A landscape with many valleys, sampled at points; each row gives a point and its height.
A ball rolls from a point to whichever of its 3 nearest points has the largest drop for the distance, and stops where none of them is lower. Distance is the straight distance between rows; heights are no part of it.
q620 height 2.64: [ 20   1  34   1   3   5 -15 -16  24 -17  -7  12  10 -14]
q850 height 5.52: [ -8  27 -36  12 -14  15 -13  16 -20  -1  -9  15 -32   8]
q689 height 2.83: [  0  17 -37 -23  -1  34   0  15 -14   9 -14  16 -58  21]
q475 height 7.00: [  5  23 -33  19  -7  10 -20  23 -10 -13 -18  20 -19   2]
q769 height 3.79: [ 13 -10  37 -16  15   2  -3 -11  20 -15 -12  -3  11  -9]
q409 height 4.12: [-18 -30 -12   7  10 -18  37   1  -9  31  22 -29  13  12]
q41 height 1.75: [ 12  17  -7  25 -13   2 -23   5   8 -16  -5  25   8 -11]
q831 height 2.56: [-21  -9  -2   5 -12   2  13  -1 -13  44  26  -2  -6 -14]
q118 height 2.77: [-19   8  -9  11 -20   6  -1  -1 -12  30  24   7 -10  -6]
q838 height 3.22: [-20 -24   3  -2  -9  -3  24   1 -15  46  26  -4  -7 -16]
q819 height 2.84: [  9 -14  11 -23  16 -23  18   5  -3 -22 -11 -33  32  15]
q310 height 3.01: [ 15  -3  44  -9  14   3  -7 -25  22 -17 -11   4   0 -12]
q823 height 0.45: [  8 -10  11 -35  16 -30  16 -15 -22 -35 -12 -37  24   1]
q232 height 0.58: [ -8  17 -28   2 -27  13   1  -5 -28  13   6  13 -37   7]
q353 height 0.31: [ -4  -9  11 -36  31 -28   8 -30 -21 -30 -15 -38  -3 -10]
q402 height 4.93: [-17 -25  -9   5  12 -19  29   3   1  23  23 -29  23  22]
q135 height 1.96: [  9 -14  21 -36  31 -18   9 -18  -5 -24 -22 -29   6 -10]
q723 height 1.99: [ -1  -4   8 -37  20 -35   7 -30 -30 -37  -7 -37  11 -17]
q783 height 5.24: [ 31   5 -11  27   8  10 -16 -11  12 -35 -29  37 -22  -9]
q579 height 2.62: [-7 -8 11  9  5  1 -4 17 21  9 11 -6 29  4]
q660 height 2.78: [ 19   2  38   1   8   6 -12 -25  19 -22  -8  15  -5 -16]
q72 height 4.60: [-14  12  -5  20 -18   4 -16  11   5  11  14  11  10  -5]
q870 height 2.45: [  8 -18  18 -20  17 -10   8   9  10 -11 -12 -24  33   9]
q884 height 2.82: [ 21   7  27  10  -1   6 -11 -23  20 -26  -9  22   0 -15]
q571 height 2.05: [  6 -13  20  -6  13  -2   0  15  20  -5  -3 -10  31   1]
q552 height 1.03: [  4  14   2  23 -15   6 -24  10  13  -8   3  19  13  -8]
q197 height 1.73: [-18 -11  -1   9   1   0   2  11  11  29  20  -8  18   6]
q684 height 3.04: [ -7   4  11  16 -10   1 -16  12  15   6  11   6  23  -2]
q576 height 3.70: [-17 -35  -6   1   0 -12  33  -1 -14  45  22 -18   5  -9]
q23 height 5.31: [-10  23 -16  23 -23   7 -19   9  -3   6  13  13  -2   0]
q533 height 3.13: [ 16   3 -25 -38   0  40  25   8   3  17 -12  29 -56  21]
q395 height 2.60: [  6  14 -33 -23 -15  21  14  -3 -23   9  -7  17 -53  18]
q470 height 2.35: [-17  -5   2  14  -4  -1  -5  13  16  22  17  -5  22   3]
q279 height 6.65: [-15 -23 -10   7  10 -26  33   0  -7  11  21 -35  26  30]
q912 height 0.78: [ 4 -5 23  2  4  3 -7 10 23 -5 -1  1 28 -4]
q399 height 3.94: [-16  17 -12  14 -22   8 -10   3 -12  18  18   8 -10  -2]
q894 height 0.79: [-21  -5  -2  13  -9   0   2   5   5  33  24  -4   8  -5]
q934 height 3.85: [ 13 -13  36 -28  25  -8   1 -14  11 -16 -19 -19   6  -8]
q273 height 1.97: [-22   1  -4   9 -15   3   2   0  -5  35  26   3  -2  -7]
q560 height 2.66: [ 15  17  -5  25  -9   3 -23   3   7 -27 -12  27   1 -10]
q956 height 2.76: [ -1  15 -36 -13 -11  23   4   6 -20   6  -9  15 -52  20]
q866 height 2.72: [ 20   5  26  11  -5   4 -15 -10  20 -21  -6  20  11 -16]
q677 height 2.14: [-13 -15   4   7   8  -8  11  15  11  21  14 -21  26  14]
q467 height 7.78: [ 10  19 -37  12   3  14 -25  26  -1 -20 -34  28 -25  -3]
q219 height 1.80: [-22 -18  -5   6  -2  -4  14   7  -4  39  23 -11   8  -2]
q737 height 7.02: [ -3  22 -26  22 -19   6 -20  13  -7  -1  -2  16 -11   0]
q846 height 3.66: [ 10  -4  44 -21  23  -2  -6 -23  18 -13 -14  -8  -6 -13]
q886 height 2.32: [ 17  -2  32   0   7   4 -12  -2  22 -11  -3   7  21 -13]
q314 height 0.32: [  0  15 -29 -12 -23  14  10  -6 -30  10  -4  14 -43  12]
q741 height 8.00: [ 18  14 -28  25   2   7 -24  16   4 -30 -30  30 -18  -9]
q917 height 6.12: [  0 -12   3 -12  10 -25  21   8  -3 -16   4 -37  36  29]
q747 height 3.25: [-10 -16   3  -2  14 -16  14  13   8   2   4 -31  35  26]
q277 height 5.16: [ -8  14 -16   0 -32  12   6  -8 -28  22  15  13 -29  -2]
q522 height 3.35: [ 27  10  12  22   3   6 -14 -24  15 -34 -14  31 -16  -9]
q465 height 0.77: [ -8  24 -30  12 -21  10 -11   4 -20   7   2  14 -27   5]
q669 height 1.50: [  9 -15  19 -33  25 -22  13 -11  -6 -27 -18 -31  19   0]

Where does a ball stop that starts at each point below?
q279 | q894
q467 | q314
q737 | q314
q23 | q894
q560 | q552
q747 | q894
q475 | q314
q884 | q912
q866 | q912
q934 | q353

Two balls start at each pair of points below. Name the first point that both come to, or write -.
q522, q72 | -
q838, q409 | q219
q576, q684 | q894
q917, q769 | -
q533, q277 | q314
